Points on a hilly landscape, in no order, each with its height.
A ball rolls from a point to whichever of its 2 nearest points has the largest drop for the distance, and stops where none of them is lower. Distance is the straight distance between rows; heights are no part of it.
j_970: [112 143 108 159 163 146 118 166  71 169 121 125 124 134 130 145 133 117
 146 131 182 157 156]  h=535
j_946: [164 122 158 149 151 111 126  92 159 140 139  83 133  57 127 171  89 128
 162 108 123 128  96]  h=453
j_210: [ 96 141 112 156 168 150 130 150 104 186 164 157 114 161 146 143 144 137
 132 136 154 103 140]  h=491
j_595: [126  98 129 114 136 170 164 135  81 117 143 159  80 128 145 138 113 145
 164 126 101 111  94]  h=164
j_301: [161 113 101 102  83 146 166 109  99  79 131 170 107 126 165 138 126 133
 114 140 125 115 155]  h=118
j_122: [125 118 124 109 150 170 109 109 136 103 103 122 170 176 137 114 162 116
 119 115 146 153 189]  h=274
j_52: [182 122 113 164 157  93 107 125 124 154 150 107 151  94 106 163  92 102
 164 143 141 122 104]  h=389
j_275: [128 170 179 132 149  90 163 125  87  88 107 122 123 132 178 127 139 135
  93 133 110 106 113]  h=489
j_561: [ 96 150  97 147 151  98 112  85 147 116 119 141 135  86 134 163  90 138
 114 127 159  84  97]  h=406
j_370: [152 139 174 115 166  95 143  73 182 151 147 127 115 105 169 171 107 122
  66 149  88 118 116]  h=587
j_119: [149 118 162 146 164 165 180 104 115 173 158 126 167 101 105 110 151 128
 176 120 134 148 141]  h=298
j_523: [160  93 125  99 106 166 146 110 102  55  87  98 131 121 129 155 148 101
  70 179 125 138 172]  h=120
j_469: [185  82  93  71 106 143 110 127  91  94 135 108 146 171 143 184 127 157
 143 109 168 134 149]  h=227
j_663: [ 98 116 224 142  91 164 112 130 104 105 139  76  90  71 185 101 152 139
  93 115  80 147 160]  h=545
j_667: [111 135 115 180  90  90  58 156 116 122 150 145 116 104  91 137  99 121
 164 119 101 100 120]  h=796
j_47: [122  89 106 155 113 132 110 116  55 123 129 158 151 135  19 158 182 129
  54 158 118 152 135]  h=641
j_973: [104 117 158  94 186 144 118  96 117  99 131  65 159 149 149 134 185 165
  83  97 148 135 111]  h=466
j_982: [124 151 167 177 177 131 179 113  84 128 120 136 167 127 118  79 159 121
 186 137 132 152 144]  h=156
j_554: [169 140 142 181 159  90 116 114  78 145 148 121 138 119  94 125 149 100
 142 128 124 151  77]  h=245
j_153: [154 115  76 128 130 121  45 119 124  86  87 102 160 149 108 111 125  99
 118 129 124 122 162]  h=742
j_50: [108  96  79 138 133 143  74 133  99  99  99 116 151 160  76 162 111 112
  98 132 132 123 188]  h=721
j_571: [114 167 173 154 130 133 149 116  88 125  87 125 111 149 156 113 162  99
 116 119 119 118 141]  h=410
j_628: [123 124 114 112 121 145 137 117 172 130 103 127 148  98 138 107 103 117
 151 150 125 114 172]  h=262
j_966: [ 99 132  85 102 164 126 135 128 170  95  94 130 144 124 140 150  60 134
 134 169 147  92 164]  h=219
j_254: [137 103  94 150 145 157 103 140  71 120 126 136 102 109 119 146 125 101
  99 171 118 137 131]  h=681
j_455: [122 165 146 120 167 111 148 137 201 181  73 120 121 113 150  86  88 115
 156 130 128 100  86]  h=910
j_258: [146 137 110 109 102  82  47 146 171 104  84  78 164 156 134 106 104 108
 147 121 118 116 139]  h=773
j_774: [177  98  94 100 108 165 123 150 113  92 129 109 156 165 121 165 120 129
 156 139 136 152 204]  h=196
j_117: [141 129 108 105 162 122 100 134 151 195 116 140 137 177 170  82 134 140
 153 119 129 103 109]  h=720
j_847: [147  97 120 109 156 161 180 139  95 178 124 115 177 132  95 120 141 143
 151 139 111 106 147]  h=395
j_401: [101 149 111 167 157 143 117  83 141 156 120 139 146  97 126 164 142 101
  87 117 181 114 105]  h=445
j_253: [122 140 156 127 156  92 131 117 135 111 148 119 118 139 156 169 151 131
  74 124 116  97 114]  h=539
j_815: [122 111 156 137  92 162  71 137 130 144 113 115 131 163 106 108 179 112
 146  72 121 139 148]  h=601
j_950: [118 131 113 172 101 143 107 158  30 101 117 132 102 152  51 149 157 127
 116 129 158 170 147]  h=593
j_811: [149  83 120  84 105 147 123 124 117 138 158 128 128 177 104 184 196 154
  90  91 148 144  90]  h=639
j_653: [104 175 104 172 114  80  96 114 127 127 140 161  99  85 152 129 107 112
 107 127 149 100  92]  h=353
j_990: [136 100 151 101 186 162 205 114  95 117 125 117 173 138 114 145 146 141
 129 162 124 120 174]  h=381
j_179: [106 111 115 108 158  91 153 168 147 163 149 206  88 154 143 140  74 162
 168 165 112  93  87]  h=399
j_629: [132 133 170 117 112 140 161 107 172 135 149  87 149 120 108  95 147 122
 162  71 106 175  97]  h=479
j_369: [144 155 112 142 136 150 101 112 106 121 157 123 142 128 131 108 188 142
 128 111 199 220 137]  h=813
j_615: [ 59 138  65 137 111 113 133 150 171 128 112 170  91 146 119 102  70 140
 167 119 156  96  98]  h=559
j_413: [140 133 133 107  81 157 146 108 122  58  82 136 115 129 177 126 121  95
  72 160 120 118 161]  h=54
j_721: [119 144 122  66 132 111 116 153 152 149 137  88 127 148 191 119 123 202
 141  94 149 108 135]  h=797
j_372: [133  89 152  87 146 149  98  86 111  82 152  95 119 156 124 178 177 138
  80  87 122 135  76]  h=573
j_352: [161 115 105 127 162 176 164 135 119 135 169 147  99 124 133 159 117 117
 160 132 151 158  86]  h=240
j_410: [137 117 141 128  86 136  62 142  82 142 123 119 130 129  46 128 217 165
  83 128 148 201 162]  h=911
j_839: [140  97  76  62 153 127 174 138 173 118  95 185 131 138 152 127  67 151
 135 195 120 101 178]  h=188
j_613: [132 133  91 145 134 117  99  99  92 146 104 147 112 171 129 133 136 111
 108  99 154  81  70]  h=505
j_96: [160 142 136 107 107 141  88 125  90 152 115 117 161 124 109 106 211 149
 109 119 179 194 189]  h=864
j_819: [115 123 136  90 149 175 121  99 141 123 119  85 156 122 167 125 171 132
  83 111 163 138 160]  h=363
j_857: [ 90 157 132 131 124 122 116 132 145  84  93 115  93 131 150 108  97 120
 140 120 123 103  92]  h=446
j_463: [131 118 158 113  89 147 108 130 203 121 137  98 139 145 106 113 166  99
 159  75  98 142 127]  h=541
j_536: [150 142 133 140 132  97 120 147 114  83 152  62 171 113  86 104 139 131
 144 119 138 165 141]  h=729
j_729: [146 104 137 136 122 150  95 112 169 164 118 129 155  68 131  90  99 124
 149 152  73 114 189]  h=321
j_251: [102 147 169 187 144 153 145  76 116 151 127 116 134  59 120 148 157 104
  93 100 160 132 119]  h=486
j_818: [135 170 147 151 113 108 112 137 131 113 134  76 135  98 130  97 151  96
 123 124 122 167 125]  h=689
j_212: [127 110 216 164 111 146 124 105 132 126 150 126 102  69 143 123 131 117
  97 134  65 146 165]  h=455
j_617: [142  98 130  72  94 141 158 104  89 134 180 134 145 153 120 130 185 186
  81  84 138 128 136]  h=693
j_938: [154  93 117 106  91 170 155 123  92  68 102 126  90 120 136 134  97 126
 172 121 114 131 123]  h=174
j_432: [195 132 131 115 126  73  88 131 186 137 102  75 168 133 136  96 110  98
 159 122  87 122 102]  h=812
j_161: [156  95 176 143 115 134 129 125 174 135 150 103 127  64 118 123  90 105
 116 159  37 125 177]  h=385
j_926: [ 98 181 138 168  91  80 111 123 162 135 127 173  72 105 136 100 104  96
 120 116  93 105  59]  h=257
j_578: [157 145 169 115 142  63 117 128 174 143  79 121 172 136 158  94  99 119
 177 138 109  91 154]  h=855
j_34: [133 120  90  62 150 114 122 152 166 187  99  96 150 164 165  91 100 173
 148 109 157  97 104]  h=787
j_935: [137 156 103 171 155  84 113 105  90 148 130 126 147 175 124 131 158 106
 111 105 176 134  55]  h=413
j_630: [ 89 157 107 184 120 131 119 185  50 127 119 120 129 139  79 159 120 125
 133 139 193 151 183]  h=565
j_677: [103 117 103 138 133 123 122 128  16  95 133 141 133 172  42 139 186 159
  75 153 153 165 150]  h=619
j_419: [141  99 117 131 100 154  98 125 100 149 101 112 132 137  23 133 187 106
 115 115 150 187 114]  h=939
j_468: [114 163 112 156 103  90 172 146 158 143 132 182  71 140 111  80  84 115
 137 159  65 127  43]  h=380
j_894: [115 173 121 143  69 121 157 159 175 127 155 157 107 158 144 128 121  94
 105 134 139 154 114]  h=482
j_380: [112 111  98  91 169  93 185 177 199 194 154 181  69 117 143 130  69 154
 134 158 103 115  80]  h=357
j_586: [ 97 151  72 113 107 100 137 137 168  96  97 198 100 166 141  85  54 120
 193 169 139 143  94]  h=544
j_754: [151 137 132 137 111 120 109 111 103  98 163 106 163 101  63 100 173 160
 127 106 150 212 129]  h=769
j_320: [116 124 120 139 152  96 143 159 125 175 150 171 120 158 136 170 113 151
 155 136 144  66 125]  h=447
j_35: [145 140 120 130 145 134 107 107  82 162 119 152 116 152 161  84 145 146
 125 101 117  83  83]  h=609
j_848: [120 104 111  87 147 150 194 163 186 174 146 132  85 121 163 168  85 139
 154 157 127 129  98]  h=323
j_273: [107 133 175 148 143 138 149  92 123 138 154 101 122  36 141 164  97 140
 123 110 141 123 118]  h=503
j_786: [136 110 127  62 108 116 116 122 111 130 177 111 140 148 176 115 154 197
 119  88 128 112 142]  h=752
j_824: [ 83 138 146 126  97 134 160 154 177 151 155 156 134 118 146 117 126 131
  88 161  73 103 173]  h=529
j_222: [130 166 161 124  80 102 178 151 164 137 173 129 114 117 167 136 124 129
  68 147  94 134 143]  h=509
j_146: [118 117 136 126 143 170 178 106 119 147 151 102 175 110  85 101 163 159
 174  80 149 177 106]  h=387
j_207: [149 158 154 122 180  71 128  81 205 130 118 143 146  77 181 137  79 127
 125 143 121 119 111]  h=620
j_859: [119 171 203 125 167  62 111 124 220 173  82 139 120 110 157  99  97 128
 151 123  99  89 140]  h=884
j_304: [ 91 160 170 131  85 137 120 142 148 127 131  74 107  79 164  90 139 129
 104  98 121 141 138]  h=630
j_817: [150  95  98 153  99 146 130 123  84 108 151 163 126 126  80 164 161 107
  82 157 120 151 127]  h=661
j_875: [110 114 137 163 102 145  85 153  83 152 130 169 112 163 114 114 149 117
 146  92 115  82 145]  h=676
j_758: [100 171 141 177 144 162 177 132  87 136  80 149 156 150 123  67 151 102
 139 141 150 136 145]  h=287
j_36: [105 108 103 158 135 132 113 136 107 104 109 135 114 136  92 181 100  89
 127 147 137  95 134]  h=702
j_968: [172  76 108  94 110 141 135 120 123  48 124 105 159 150  86 158 122 104
 117 167 101 144 166]  h=165
j_345: [151 109  91  72 136 150 181 128 145 100 140 168 117 151 185 139 108 126
 133 195 105 114 147]  h=160
j_383: [ 65 156 114 116 119 125 104 170 144 123 106 107  76 121 144 104  83 158
 188  91 163  99 103]  h=514
j_669: [109 125 128 159  79  83  85 136 167 140 154 150 147  72  99 133 100 143
 128 106 119  82 145]  h=820
j_924: [105 178 124 148  74  90 187 173 183 137 151 178  94 127 150 118  75 125
 159 148 123 142  71]  h=449
j_76: [135  86 156 102 171 186 141 108 102  71 100 123 155 160 150 135 147 129
 136 132 118 131 181]  h=337
j_200: [132 143  91 108 106  93 146 151 188  80  97 137  94 141 156 102  60 116
 131 154 119 132  74]  h=507
j_349: [122  95 132 129 134 152 163 154 180 153 191 113 100 117 128 181 129 114
 150 129 123 151 106]  h=288
j_563: [111 120 106 150  90 110  98 173  90 161 166 173  82 147 108 102 113 144
 177 106 105  87 102]  h=743

For each start below, name the point where the ball stops.
j_207 => j_982
j_254 => j_595
j_96 => j_413
j_455 => j_595
j_721 => j_122
j_859 => j_595

Call two points neighbours if one is among the 2 nearest of the other. Go from one point of each pair to the other, from neighbour to neighbour, staying as low as possible. Name the highest point that can't be avoided.
j_122 and j_982 => j_847
j_413 and j_926 => j_824
j_926 and j_554 => j_273
j_413 and j_595 => j_938
